Each row is a point on a landscape with many valleys, with its height.
A ball rolls from a point to whichever of its 2 nearest points has the largest drop for the distance, and stops where none of them is lower. Distance is the straight distance between rows; heights are no part of it.
(354) (h 55.2): [ 13 -17 -52  -9  -7 -44  -4  -5  16 -27   9 -33 -25 -43 -31  10   7   0
  -9  12  34   7 -11   7  16  -6 -39 -13 -28  31 -17  27 -20  -5   5 -15
  -7  69   8 -11  -9 -30  -6]
(935) (h 35.7): [ 31   6 -22  -6  45 -30  17 -14  37 -18   6 -24 -19 -49   2   0 -15  16
 -26 -37  14   1  -4  -8   3  -3 -28 -16  -4  43  11  -7  16  18  10  -9
   3  47  17 -20  16 -18  17]
(1174) (h 16.5): [ 51  -4 -21  13  28 -10  -5 -12  -9  -3  49  -3   4 -32  19 -10 -21 -33
  -9  -1  40   4  -2   3   3 -20 -29 -22 -23  -2  -4 -40  14   8  -9  -8
  -2  34  -4 -14   7 -19  27]
(1077) (h 18.2): [-21 -20 -11  18  -2  16  -5  37  -7  12  45  21  43  13   0 -29 -20   9
   4 -44   9  21  -3  14 -29 -20   8 -41  32  40  -1 -28  35  38 -46  25
 -22   8  23  13  28   3 -14]
(230) (h 55.7): [ 29 -18 -16  -2  -2 -31  -2 -22  -3 -19 -22 -28 -17 -53  -6  29  -2  -5
  18  37  -6 -17  -5   6  27  15 -38  21 -37   7 -18  43 -30 -19  29 -28
  36  33   8   3  -3 -13  -7]
(669) (h 42.3): [ 11 -29 -43  -7 -13   2 -18  27 -11  17  42  15 -30  43  28 -39   6  29
 -12 -35  13  62  18  39 -10 -70  14 -10   0 -20  -9 -13   4  -2 -78  50
 -12 -20  25  13 -13  -5  44]
(1084) (h 31.7): [ 28   5 -48 -26  41 -24  13   9  47 -19   9 -26 -23 -34 -20  -2 -16  31
 -30 -40  39  17   0  -3   5  -7 -11 -30  19  49   0  -1  20  18  -9   5
 -30  67  33 -23   7 -31  22]
(1017) (h 21.6): [  3 -23   4  41 -34  42 -32 -27 -52 -14  16  11  13 -14  34 -25  13   8
  19  36 -28  -1 -24   7  11 -30 -18  37 -28   6  12  15  10 -30 -53  -2
  24 -25  -6  24 -17  12   6]
(995) (h 25.4): [-106   17   18   57  -12  -17   34   22   22  -16  -14    6  -15  -39
  -21    8   21   38  -38    8   -2  -11  -12   23  -12   59   -6    2
  -12   40   28   -2   19    8    5   -9  -14   37   -9    5   20   21
  -44]
(939) (h 12.4): [ -7 -17 -40   3   9   3 -11  46   9   6  42  20   9   7   9 -27 -17  26
  -8 -60  24  45   3  32 -21 -29   6 -38  38  36  -2 -13  30  37 -62  42
 -30  25  40  11  14 -11  16]
(866) (h 37.3): [  6  13   8  25   6  -5  -9 -48   8 -21  -8 -16 -28 -29  65  -2  21  63
 -15 -34 -51   7  -4   7  -2 -28 -24  34 -17  36  46  -6  13 -12 -33  17
  31 -29  -7  31  -4  18  15]
(155) (h 36.5): [ 41 -10  11 -33   1   7 -11 -16   9  44 -10   4   6  52  14 -26  -3   4
  -5 -32 -18  32  20  -2 -12 -35  37  -2  41 -36  -6  11   9 -21 -22  43
  -6 -71  -2  -9 -18  11  22]
(419) (h 41.0): [-16  14 -20 -41  26 -19  17  28  46   2  -1 -15 -15  16 -32   3  13  27
 -26 -44  28  25   8 -10 -21  -9  10 -44  35  25   0 -22  13  34   5  32
 -29  26   5 -13  24  -5   7]
(578) (h 34.7): [ 34  21  38  20   7  -4   1 -50  -7  -6  -3 -18  -9   4  50   3  19  19
  13  -5 -58 -18   0  -9   7 -22  -4  42 -34 -17  33 -30 -26   6  18  22
  34 -61 -37  21  -4  14  19]
(1065) (h 34.5): [ -8  33  16 -44  23 -25  30  13  42  10 -50 -13 -26   4 -27  22 -15  15
   1 -27   4  -6  15 -17  -4  32  25 -25  27   5   0   9  -6  24  64 -23
 -11   2  22  -7   5  -8 -14]
(89) (h 36.3): [-39  20  13  24 -29 -11  16 -23  -7 -32 -23 -32 -59  14  17  37  37  43
   4  34 -20 -24 -14  -4  16   6 -28  43 -39 -13  -7  17 -41 -10  30  -7
  16 -32 -13  14 -26 -19  -4]
(1249) (h 40.3): [ 55 -15   7 -19 -21   8  -8 -32 -10  17 -13 -14 -25  56   7  -8  -8 -27
   4  26  -9  -6 -12 -14  25 -22   3  15   4 -60 -25  31 -26 -28  -8   2
  20 -56 -11  -7 -42   0  27]
(211) (h 11.7): [  9  -3   1  15 -32  15 -10 -22 -43 -16  14 -17 -27  23   8   4  25 -22
   8  50   0 -11 -19 -13  15 -22 -17  23 -36 -31  -8   9 -32 -12 -10  -9
  10 -25 -23   7 -26  -4  18]
(347) (h 27.2): [-20  25  35  21  17  38  19  12 -27  18 -18  18  14   8   1   0  -2 -39
  14  28 -12 -44  -3 -40   9  25  11  26   1 -31  -5 -20  -4  -3  58 -27
   9 -26   9  -3  -4 -11   2]
(1098) (h 26.4): [-38  13  15 -47 -19  47  -4  26   5  10  -6  44  39  52  -5  -8 -13  12
   1 -35  -1  24  16 -19 -42  15  54 -21  73  11  -3  12  33  25 -17   9
 -31  -9  17   6  22  25 -37]
(607) (h 59.5): [ 16 -11 -26 -20  -4 -30  -2 -19  -2  -6  19 -29 -52  34  -3   4  33  -2
 -16   1  13  12   9   1   6 -43 -25 -15 -32 -25 -15 -18 -24   0  -5  17
   1 -11 -21  -9 -23 -12  27]
(47) (h 20.9): [-58 -25  25   9 -30  -5  -7  35   7 -24 -29  26  46 -44 -38  16 -19   3
  26  29 -31 -15  15  29   3  67  44  12   7  35  26  35   2  -7  16 -30
  14  47   1  22  38  47 -59]
(538) (h 43.6): [ 46   2  15 -30  15 -16  23 -16   8  32 -36 -17 -15  32  -5  15 -25 -35
  11  14   2 -21  -1 -23  23  13   2  -4   6 -52 -40  18 -29  -2  47 -17
  19 -31  10 -16 -26 -20   6]
(878) (h 41.5): [ 66   5 -31 -12  57   3  10 -43  11   0  22  -7 -36 -19  63 -19 -33   4
 -35 -35  35  21  17  -8   5 -15 -31  -1  -1 -10  -6 -19  31  20 -32   0
  -7  27  11 -29 -20 -23  61]
(946) (h 25.8): [-75  25  -2  -7 -37   6  11   4  -3 -16 -30 -18 -55  34 -22  17  47  41
 -21   7   2   1 -13  -9 -11   2  -9  -4  -2  13  -7  34 -11   4   6 -10
 -31   2   9   0 -22  -8 -19]
(567) (h 23.7): [ 17  27  45  23  30  34  13 -16 -29  17   4   6  26   5  15  -5  -9 -45
   2  18  -3 -32   1 -38  11  15  -2   0 -16 -35  -5 -51   3   7  36 -10
   8 -26 -22   1   7  -9  21]
(435) (h 24.1): [ 39 -10  37  59 -21 -20  -6 -31 -44  -7  23  -1  21 -36  -2 -14   6 -24
  24  45 -29 -11  -9   9  21   1  -9  30 -56  -6  25 -28 -22  -7 -14  -7
  54 -24 -55  -1  10   7   1]
(1240) (h 35.9): [ 17  18  33  37  13 -22   8 -47  18 -10  -2 -20 -21 -38  55   4  18  42
  -4 -21 -57  -8  -2   6   7   0 -21  39 -32  17  46 -33  -7   0  10  11
  46 -43 -32  22   9  12  15]
(1111) (h 52.8): [ 13 -18 -36 -25 -43 -20 -26  -7   5 -24 -43 -31 -11 -38 -39  21  13  21
  16  31  -1  14  -1  21  21  -1 -15  -2  -8  18 -17  75 -31 -14  -6 -10
   0  40  23   8 -17  -7 -31]
(340) (h 30.7): [ -1   4  40 -20 -26   8 -13   2  -3   8 -26   1   7  48 -22  11  16   6
  36  -5 -61  -4   1  -9  -6 -24  26  10  22 -11  10   7 -24   0  15  27
  11 -72 -14  13  -3  23 -21]
(795) (h 69.8): [ 13  13  35  24  50  30  10 -23   2   9 -26  26  22 -59  53  -5 -43 -16
   4 -13 -39 -36   5  -8   6  48   4  46  12   9  46  -6  37 -11  43 -39
  15   1  27   7  16  13  -4]
(54) (h 61.1): [-14  -6  -9 -15  -9 -10  -9   3  -9   7  19 -17 -31  74 -15  -3  43  17
 -22 -22  -1  21  24  -9 -11 -53  -2 -12 -17 -35  -8 -31 -13  -3 -12  59
 -13 -47 -25  -1 -16  -3  28]
(307) (h 63.5): [ 35 -12 -29 -22  26  -6  -3 -11   4  35  18  -1 -14  50  14 -13  -6 -11
 -44 -30  29  37  24   6  -1 -39  15 -13   2 -70 -26 -19   4 -17 -30  39
 -26 -27 -14 -25 -15 -15  52]
(983) (h 9.6): [ 40  -4 -12  22  42  20   3 -16 -25   0  31  10  21 -37  34 -14 -42 -34
  -7 -17  36  -2  -7  -7  -8   3 -33  -4  -2   9   2 -23  46  16   0 -18
 -20  47  18 -21  -1 -14  21]
(1086) (h 27.3): [ 13  -2  13 -44  -1 -10 -18  28  27  -4 -10  23  43 -11 -37  11 -20  -9
  35 -18 -14   8  13   6  -9  17  37 -23  38  38  17   7  -3  21  18  -5
  -4  16   2  10  39  25 -41]
(958) (h 38.8): [ 66   5 -27 -16  57 -20  12 -40  30  -9   3 -23 -30 -43  40   6 -25   2
 -24 -24  26   3   7  -9   8  -2 -42   3 -14  16  -8  -2  16  12   4 -19
  10  42  11 -24  -4 -25  38]
(467) (h 16.4): [-18   3 -17 -36 -51 -26 -23  27  20 -34  -5 -15   0  17 -56  25  32  45
  16   3   7  37  -7  19 -21  -8   8 -33  16  41  -8  18 -28  24 -14  21
 -15  36 -19  11  13  10 -37]
(886) (h 21.7): [ 30  -4   6  17  18 -17  -9 -25 -12  -5  41 -11  -2 -18  14  -9   6  -9
  -6   6   6   1   3  -1   6 -18 -29 -18 -36   2   8 -54  -1   7  -4   3
  11   5 -32   1   5 -10  20]
(130) (h 44.7): [  4 -22 -65 -10 -21  -6 -19  21   0   6  35   5 -29  31   3 -18   8  14
 -13 -17  42  45   4  35  -9 -43   0 -17   7  -8 -20  13   3  -4 -69  28
 -30   7  25  -7 -23 -20  17]
(653) (h 68.3): [-46  35  20  55  46  34  38 -20   6   2 -11  21 -18 -42  71  -3 -11  -1
 -23  15   2 -39  -6 -13   9  67 -13  56 -13  -3  20  -7  32  -7  37 -35
   3  28  17  -4   2   0   7]
(1136) (h 30.0): [-92  46   5  17 -14   1  23  12  38 -32 -67  -7 -57 -17  13  22  24  56
 -23   6 -20 -10  -7   7   4  45  -2  25 -11  16  17  39   9 -13  26 -23
  -9   6  23  24 -13   7 -23]
(294) (h 65.8): [ 33  23   0   5  19  35   0 -56 -17  14   7  -3 -30   1  63 -24  -7  -5
 -26   1  16   3   2 -24   5  -3 -21  22  -8 -27  -7  -4  18   7  -9 -11
   2 -11   4   1 -26 -10  41]
(806) (h 44.9): [ 74 -22 -39 -35  12 -26 -20   1  15  33   1   7  19   7  -6  -7 -34 -35
   2 -15  28  23   8  28   3 -22  24  -2  43 -35 -21  28  -6 -23 -27   9
 -17  -9  16 -35 -23 -21  22]
(53) (h 32.2): [  6  -9  19   7  25  13  -8  25 -13  28  40  22  57  32  -4 -17   6 -20
   4 -40  -5   8  19 -16 -17 -36  12 -29   2  -7  -2 -63  24  13 -11  49
  -4 -46 -27   2  29   6  12]
(788) (h 51.1): [ -9 -13 -31 -30 -10   3 -13  66  -9  35  39  40  51  59 -20   9 -12 -43
  13 -30  30  39  16   4 -19 -28  43 -33  49 -40 -43 -10   4  13 -42  52
 -33 -13  -8 -10  26 -15   4]
(664) (h 32.0): [-24  14  32  61 -12  12  25 -22 -38  -9   1  -2 -13 -16  16   5  10 -16
  13  73  -4 -41 -12 -11  21  37 -13  47 -48 -25   3 -13 -32  -5  40 -14
  30  -8 -36   6  -4 -15   9]
(915) (h 1.9): [ 18 -11  -5  22  44  16   4   5 -12  13  27  21  51 -35   5 -14 -60 -31
  -1 -27  20 -12  -7   6 -19  13 -17  -8  14  27  16 -22  56   9  17 -27
 -17  45  24 -23  23  -3  -6]
(131) (h 53.0): [ -8 -20 -29  -2  -9  10 -18  57 -25  17  64  27  37  43 -19  -5   0 -46
  16 -16  34  29  11  10 -14 -45  11 -30  11 -32 -30 -32   4   4 -50  34
 -25 -14  -8   0  15 -13  10]
(1002) (h 37.8): [ -2  19 -12 -29  24 -33  13  24  62 -19  -1 -29 -15   0 -34   9   8  68
 -17 -56  12  30   5  -7 -17 -12  20 -44  31  58  25 -31  14  41  -2  37
 -11  46  -3   1  36   7  14]
(336) (h 54.2): [-13 -32 -20  15 -38 -19 -17 -12  -8 -27 -44 -26   5 -58 -19  22  15  15
  16  49 -27  -7  -2  30  18  13 -17  26 -24  21  -5  69 -22 -34   8 -25
  22  38  17  15   4   9 -30]
(428) (h 70.3): [ 30  11  26   7  41  36   7 -27 -18  10 -16  20  21 -32  40 -11 -28 -25
  12   2 -19 -22   4 -22   3  19  -5  29   1  -6  21   2  24 -10  26 -33
  13  -5  15  -6  -1   3   7]
(271) (h 24.0): [-13 -16  10 -32 -30 -16 -12  35  13 -21 -18  27  64 -22 -54  16 -27   4
  36  14 -13  -2   8  18  -4  42  45 -14  26  45   9  23 -16  15  21 -26
   7  54 -12  13  44  36 -55]
(589) (h 23.8): [-103   -3   19   19  -37    7    7   39   25  -37  -40   16   13  -29
  -26   17   11   33   -2   25  -15   -9    9   41   -7   79   31   17
    5   29   27   35    6   -3   11  -23   -7   47    9   31   29   57
  -57]
(1001) (h 67.4): [-24  39  13  29  25  16  26 -34  18 -12 -19   3 -42 -31  70   4  13  25
 -28 -10 -17 -25 -11 -21  -1  32 -19  42 -16   9  18  -6  20   0  19 -20
  14  -8   9  12  -3   1  20]
(540) (h 34.8): [-12  10   0 -31  10 -11  -1  26  51 -20  -1   7  23   0 -19   5  -8  60
  -9 -57   2  31   1   4 -29  14  42 -45  46  66  30 -23  21  46 -12  21
 -12  41   5  24  47  32 -21]
(180) (h 38.5): [ 34  -8  16 -27 -25  14  -7 -28   3  33 -23 -10 -13  69   3 -16   6   1
   0  -1 -29   5  -4 -10  10 -16  23   9  22 -49 -18  40 -17 -32 -12  17
   2 -89  -6 -15 -41  10  16]
(1005) (h 32.8): [ 22  13  29 -10   1  -4   5 -30   4   5 -16 -16 -17  33  14   9  25  14
  10 -12 -45  -7   6 -10   4 -31  -5  15  -5 -16  11  -9 -25  -7  18  22
  16 -61 -11  16 -11   6   9]
(907) (h 9.3): [-14 -17 -19 -19 -38 -21 -20  37  13 -19  25   6  34   5 -54  11   9   7
  16   6  16  20  -5  12 -15  -5  11 -39  19  46  -5   0 -11  19 -14  14
 -19  38 -18   3  28   0 -39]
(949) (h 64.8): [ 49  13   2  -6  42  27  -5 -29 -12  23  20   6  -9  21  43 -24 -17 -28
 -24 -18  28  15  16 -16   1 -20  -2  -2  -2 -52 -14 -31  21   0 -15  10
 -22 -25  -8 -20 -16 -12  48]
(706) (h 50.4): [ 33  -8 -53 -55 -37 -29 -21  -4  39  -7 -52 -26 -13 -10 -39   5  -4  32
  -4   1  30  27  -7  23  12  13   3 -21  24   5 -30  81 -22 -10 -17   0
 -19  40  25 -15 -32  -9 -21]
(282) (h 22.0): [-81  16  29  68 -11 -15  22   9  21 -17  -9   0 -17 -36   7  -2  26  47
 -37   4 -24 -11 -18  25  -5  42 -20  29 -23  36  38  -4  21 -13 -10  -2
   5  -1  -7   5  13  16 -28]
(1120) (h 27.9): [-11   9  50  19  -2   6  -3  10  -8  12  -4  27  46  -8 -11 -13   2  -8
  30  -5 -59 -25  -6  -2  -9   4  17  16   8  12  39 -32   6  -3  12  -3
  25 -52 -20  12  19  30 -20]
(74) (h 62.3): [-12 -16 -32 -21   3  -1 -10  15  -3  35  16   2 -17  77  -5 -13  23   1
 -38 -31  24  40  22   1 -15 -45  24 -23  11 -60 -26 -17  -1 -10 -35  55
 -28 -38 -14 -18 -14  -6  38]
(68) (h 46.6): [ 57  -7 -15 -27  12  -4   9 -15   3  26 -11 -19  -7  17  -4   3 -34 -62
  -6  21  42 -10  -6 -10  17  20  -2 -12  10 -66 -46  30 -16 -22  23 -28
  -2  -4  11 -47 -37 -30  27]
(317) (h 11.4): [ 29   2  11 -13  40   7   7  15  -9  19   7  18  45 -21 -19  -1 -38 -58
  22  -7  13 -19   9 -19  -3   8  -8 -10  16  -4  -3 -19  22   4  43 -23
 -16  17  11 -29  15 -11  -6]
(250) (h 23.5): [-13 -23   5  54 -37  44 -16 -33 -53 -19   1   3   6 -29  32  -9  13   4
  11  59 -33 -20 -28   3  22  13 -14  69 -35  -6  11  24  -4 -36 -27 -16
  29  -5  -8  16 -15   8   8]
(268) (h 29.2): [-66  23 -11   5 -10  15  16  -6  13 -14 -28  -9 -48  -2  12  -2  30  41
 -37  -5  -4   2 -12  -8  -4   9 -14   7   0  27   9  28  12  -6   1 -20
 -21  13  23   6 -11  -2  -9]
(642) (h 29.5): [-37  21  24 -64 -34  21  -7  26  27 -17 -26  38  19  50 -14  13   5  38
   9 -25 -14  26   4  -7 -32  34  53 -21  51  30  12  12  12  32  -8  -5
 -17  13   4  24  30  45 -48]
(963) (h 66.7): [ 16  33  17   0  18  22  18 -52   4  12 -23  -6 -34   3  59   0   5  17
 -19   0 -18 -22  -4 -33   8  12 -14  38  -8 -15   4  13   0   2  23 -15
  17 -34  11  11 -24  -9  21]
(328) (h 49.4): [ 51  -8 -25 -18  12 -10  -3 -17 -15   6  20 -15 -20   5 -14  14 -16 -70
   2  36  49 -12  -5 -14  21  -7 -22 -10 -23 -59 -32  11 -28  -8  11 -20
   6  17  -4 -20 -27 -24  24]
(258) (h 21.1): [-52  -2  -7 -10 -49  -5   0  12 -15 -19 -28 -19 -26  11 -42  24  36  12
   5  44   2 -10 -14   2   5   3 -10   6 -11   8 -24  53 -33 -11  22 -21
  -8  17  10   0 -26 -10 -29]
(803) (h 48.7): [-23   1 -18 -41  -7   9  -4  36   8  25  13  12  21  59 -37   4  10 -13
  -2 -21  26  30  16 -18 -27 -11  26 -38  46 -17 -33  -1   1  14 -15  33
 -38 -13  -8 -17   3 -12  -9]
(655) (h 19.2): [  7 -12 -68   0   7   2   1  43  17  -9  47   0 -13  -6  -4 -24 -25  36
 -24 -52  50  39  -7  37 -13 -27  -5 -37  26  38 -17   0  29  34 -64  27
 -42  62  44  -6  -2 -25  27]
(154) (h 37.9): [-37  10  20 -31  -8 -15  27  38   8   9 -46   0   1  16 -52  36 -12 -14
  38  32   2 -34   8 -18   6  37  22 -15  15 -13 -22  25 -34   5  71 -27
  -2   3  14  -7  -1  -9 -35]
(853) (h 26.7): [-91  11   7  26 -14  16   5  21  38 -32 -60   8 -14 -43  13  12   0  44
 -19   4 -25  -7  10  34   7  63  15  25   6  22  27  45  26 -17  15 -27
 -11  41  28  40   9  42 -38]
(149) (h 47.9): [ 64 -21 -52 -49 -17 -41 -24   8  33   4 -20  -9   7 -13 -32  -2 -30 -16
   1   0  34  19  -1  22  12  -1   9 -14  33  -8 -26  60 -19 -19 -15   0
 -19  33  26 -28 -25 -21 -11]
(119) (h 14.3): [-45 -11  27  39  -9   5   2  14  -7   4   1  29  41 -34  -8 -16 -11   2
   3   3 -27 -18  -1  19 -13  32  10  10  12  41  30 -11  31  -4  -4 -20
   2  12  11  11  24  31 -36]
(52) (h 10.0): [-23 -18   8  17  12  31  -7  15 -17   8   5  36  55 -40  -3 -15 -41 -15
  14 -17 -14 -17  -7  12 -18  19  11  -2  33  43  28   7  38   0  -1 -26
  -5  38  35  -2  17  22 -28]
(81) (h 29.3): [ 16  -5  32 -12  14  15  -8  26 -19  26  12   9  49  32 -25   2   7 -46
  22 -10 -11  -7  10 -20  -5 -30  12 -19   3 -29 -15 -44  -4   0   8  29
   5 -55 -35   0  14   9   2]
(1058) (h 40.5): [ 29 -14 -31   0  16   4 -11 -17  -7   6  38   4 -33  18  57 -39   2  32
 -25 -36  12  44  17  23  -2 -57  -8  -6 -12  -4   5 -25  25   3 -68  44
   0 -15  16   3  -9  -9  50]
(767) (h 23.6): [-14 -41  12  57 -31  12  -9 -16 -48 -15  -3   0  22 -45  -3  -5  14 -17
  25  68 -22 -20 -14  12  24  22 -10  49 -37   4   6  24  -7 -40  -9 -25
  39  17 -10  -1  -1  12 -17]
(691) (h 52.1): [ 42 -15 -36 -16   0 -37  -3   6  -2 -12  22 -26 -11 -12 -30  21   5 -50
   4  36  45  -9  -4  -2  24  -8 -32 -22 -31 -15 -26   8 -33  -7  17 -19
   2  39  -4 -16 -14 -30   9]
(686) (h 16.6): [-15 -21  -4  12 -28 -13 -16  23 -10  -4  17   9  30 -22 -36  -4  10 -17
  20  20   5  -7 -11  10  -8  -7  -4 -13  -1  32  -1   4  -6  -6  -9  -4
   1  22  -2  -1   7   2 -29]
(672) (h 50.3): [  6 -35 -54  12 -27  -5 -26  55 -23  -1  84  15  16  10 -24  -8  -2 -42
  16  12  53  21  -8  37  -3 -44  -8 -39 -20 -17 -21 -20  -8 -11 -62  11
 -12  23  -1   4  -7 -16  13]
(451) (h 18.3): [-62  -5  15  56 -37   4  -4   4 -13  -9   7  10  20 -22  -5  -8  21  44
 -12  -2 -25  -2 -18  25 -15  11  -6  11 -10  49  33   5  25  -4 -39   0
  -2   4   1  20  16  29 -32]
(247) (h 25.2): [ 30  -1  31  35  -6 -41  -2 -31 -16  -5  28 -22  -4 -15   4   4  18  -1
   7  10 -19  -5   1  13  12 -11 -21   0 -60   2  17 -52 -28   4   6   8
  35 -26 -56   4  11   2  10]
(1152) (h 34.1): [-66  21  10 -30 -11   4  17  39  11  -3 -25  14  11  15 -46  22   3  -2
   8  13  12 -11   3 -16 -19  41  21 -26  29  19 -12  14  -9  19  52 -29
 -26  35   8  -5  15   2 -47]
(1059) (h 38.6): [ 18  -9  -7  13   4  11 -12 -37  -2  -9  15  -8 -25 -12  55 -23  18  51
 -18 -37 -18  19   2  13  -4 -45 -20  13 -19  27  26 -10  20  -3 -55  19
  13 -16  11  25 -12   7  24]
(438) (h 47.6): [  4 -31 -55 -13 -37 -21 -31  22 -18 -13  50  -9 -16  28 -26   2  24 -20
   6  18  37  23  -5  25  -5 -49 -14 -23 -23 -16 -19   1 -19 -18 -52  11
 -16  10  -5   1 -17 -17   8]
(1212) (h 16.7): [-10 -16 -14   3 -38   6  -9  -7 -32 -14 -19 -15 -24   8 -10   8  25  -6
   3  49  -7 -14 -17  -9  13  -6 -20  21 -18  -6 -17  48 -26 -23   0 -23
   9   2   9   2 -22  -6 -12]
(504) (h 71.0): [ 79 -12  -2  -1  26  14 -19 -44 -17   7  -4   5  10 -44  47 -11 -29 -20
  17   6 -24  -6  -2  -6  13 -15 -22  29  -2  -2   1  27  14 -18  -7 -14
  29  -9  13   4  -6   5  13]
(1163) (h 16.9): [ 43  -6  -2   2  -8  12 -16 -31 -37  -6  29 -14 -20  31   8   4   2 -59
  10  52  11 -12  -6 -21  27 -25 -12  -1 -43 -63 -15 -18 -34 -15  -9   7
  19 -31 -44  10 -26   7  35]
(1039) (h 30.9): [ 16  16  29 -54  23 -12  10  23  41  22 -29  10  21   5 -33  12 -20  -8
  29 -30 -12  -5  23 -21  -8  22  37 -25  41   4   0  -2  -7  16  54  -4
  -5 -17  11  -2  19  13 -25]
(413) (h 25.5): [ -7  -6 -55  -5  22   6   3  16  13 -12  26  -5 -23 -14   2 -22 -23  17
 -31 -33  56  18  -6  15  -6 -15 -27 -25  15  29 -12   9  33  18 -44  -2
 -39  63  48 -24 -20 -36  14]
(240) (h 40.8): [ 30   4  16 -41  11 -34  25   9  17  16 -56  -9  -2   7 -33  31 -37 -24
  42  18  -3 -34  10 -17  19  18  17 -11  12 -20 -22  28 -38   0  70 -32
  23 -14  18  -7  -6 -21 -21]
(41) (h 57.5): [ 14 -12 -53 -19  -2 -29  -7 -19  10 -22  13 -32 -59  -5  -1   5  22  11
 -25   5  37  16  -3   7  13 -27 -40 -10 -30   5 -21  13 -10  -3 -26  -2
  -5  38   9 -16 -30 -34  16]
(817) (h 21.2): [ 14 -32  15  33 -17  -3 -15  -6 -34  -5  16  10  35 -38 -13 -18   3 -26
  24  43 -10 -12 -13   5  12  -1  -9  17 -28  14  12   0   0 -17  -7 -26
  29   8 -17  -2  10   4 -11]
(763) (h 38.1): [-30  33  17 -24  18 -24  44  -7  25  13 -45 -23 -54  30 -16  33   7  24
  -9 -10   5 -23   8 -29   1  19  -3 -17  -3 -10 -16  -2 -22  17  59 -16
  -4 -17  19  -8 -11 -23  -6]
(253) (h 22.6): [-51   3  22   0   0  36  -1  35 -10  20  24  40  54  29  -2 -16 -10   8
   0 -44  -7   3   0 -14 -39  -3  31 -28  45  32   7 -29  38  29 -27  20
 -16 -10   3  22  39  17 -28]
(332) (h 32.1): [-39  21  18 -23  -7   1  -1  18  33 -11 -19  14   9  13  -8   5  12  48
   1 -39 -14  17   6  -2 -34  11  32 -25  41  49  25 -10  22  28  -9   2
 -17   8   6  21  27  35 -30]
(10) (h 45.1): [-27  24 -27 -59   6  -6  15  40  37  15  -6   5   2  49 -52  10   9  13
 -25 -35  52  38  17 -17 -24  14  30 -50  60   1 -35  -5   9  39   7  28
 -45  34   0 -29  12 -13 -10]
(172) (h 21.0): [ 34  15  22  12   6  32 -20 -31 -38   7  27  -6  -4  43   5  -2   9 -41
   2  26  -6 -12   3 -24  25 -33   7   1 -45 -67  -7 -47 -31  -2  -2  27
  10 -54 -62  23 -15  11  42]
(1192) (h 29.8): [-38  17  42  49  -4  36  27  10 -32   2  -8   8   5  11   3   0   4 -25
  25  67 -20 -50 -18 -24  21  41  10  52 -21 -36  -2 -26 -22 -12  55 -13
  30 -35 -20  -1   4 -10  -3]
(207) (h 57.1): [ -7   1  15  12   6 -12  12  -6   1  -4 -23  -6  -6 -41   3  16  -2  -7
  11  22 -14 -27  -5   6  14  23 -15  12 -12  17   2  16  -9 -15  45 -30
  19  11  10   7   3  -7 -14]
(841) (h 29.9): [-80  21   8  11 -10  -8  24  31  20 -18 -13   4  -2 -14 -34   8  21  23
 -18   4  15  -6  -8   6 -16  34   4 -25  12  42   6   6   3  16  25 -21
 -22  49   4   1  20  10 -38]
(823) (h 18.7): [ 24  10  23  15  43  18  10   4 -29  18  25   3  45 -10  -7  -2 -17 -74
   9  10  26 -20   4 -29   5  14 -12 -20 -17 -27 -13 -57  11   6  40 -18
  -6  11 -23 -21  14  -8  15]
(699) (h 34.6): [ 18 -10   8 -19  20   9 -11  12   4  32   7  13  20  42  14 -18  11   0
   0 -42 -13  29  25  -8 -18 -47  19 -17  25 -10   0 -30  16   2 -27  51
  -9 -54  -5   0  11  10  16]
(740) (h 38.7): [-35  25  13   2   1 -19  33 -13   0  -3 -31 -26 -49  21   5  31  23  20
   1  21   2 -26  -7 -22   9  13 -19  13 -24 -18 -17  11 -31   1  52 -15
   3 -18   8  -1 -22 -30  -5]
(269) (h 25.6): [ 37 -13  13   7  12   4 -22  12 -24   8  44   2  35  24  -9  -5   5 -58
  11   5  14  -1   7  -7   6 -43   3 -27 -34 -55  -9 -62 -16  -3 -15  31
   5 -36 -52   1   8  10  32]
(1079) (h 71.4): [ 70 -11   2  -4  18 -14 -18 -40   8  -7 -10 -15  -3 -41  38  -5  -5  14
  17 -17 -35   2   0   6   3 -22 -18  26  -9  25  22  14   1 -17 -13  -5
  32 -19   2  16   2  13  10]
(345) (h 69.1): [-20  13  32  59  51  29  34 -24  -8   3   1  29  23 -58  49 -10 -38 -16
 -27  -6   1 -34  -9  -5  -5  62 -16  36  -8  15  35 -24  48  -2  36 -40
  -6  39  20 -19  15  10   0]
(987) (h 34.2): [-44  16  20  49 -12  16  26 -19 -10 -15 -16 -14 -32 -16  42  21  17  19
  12  62 -20 -43 -17   0  21  40 -21  73 -34 -26   4  24 -27 -19  42 -13
  30 -17  -8  14 -11  -9  -2]
(962) (h 29.4): [-17   5  48   2 -29  29 -24  12 -13  -3 -15  18  41  17 -13   3  15   6
  43  -5 -76 -18  -5  -1 -10 -14  37  23  24  14  35  -9  -4 -12  -1  19
  23 -70 -21  24  11  43 -27]
(225) (h 42.5): [ 72 -28 -25 -29 -14 -12 -21 -26   4  31  -6 -10  -6  28  16 -21 -24 -35
 -14   3  15  16  -4  16  15 -13  14   1  23 -62 -30  46 -11 -37 -25   1
  10 -39   1 -25 -44 -10  35]
(1225) (h 26.1): [ -9   6  61  56 -20  -8   3  -4 -31  -1   5   9  30 -12  -9 -10   9 -12
  20  34 -49 -26 -10   4  13  15   5  39 -26  -6  36 -37 -12  -8   0   1
  43 -57 -43   2  13  17 -12]

For each start below, name the point where the ball stops.
(428) -> (915)
(763) -> (47)
(949) -> (915)
(1111) -> (211)
(180) -> (211)
(803) -> (939)
(1240) -> (435)
(878) -> (939)
(68) -> (915)
(89) -> (915)
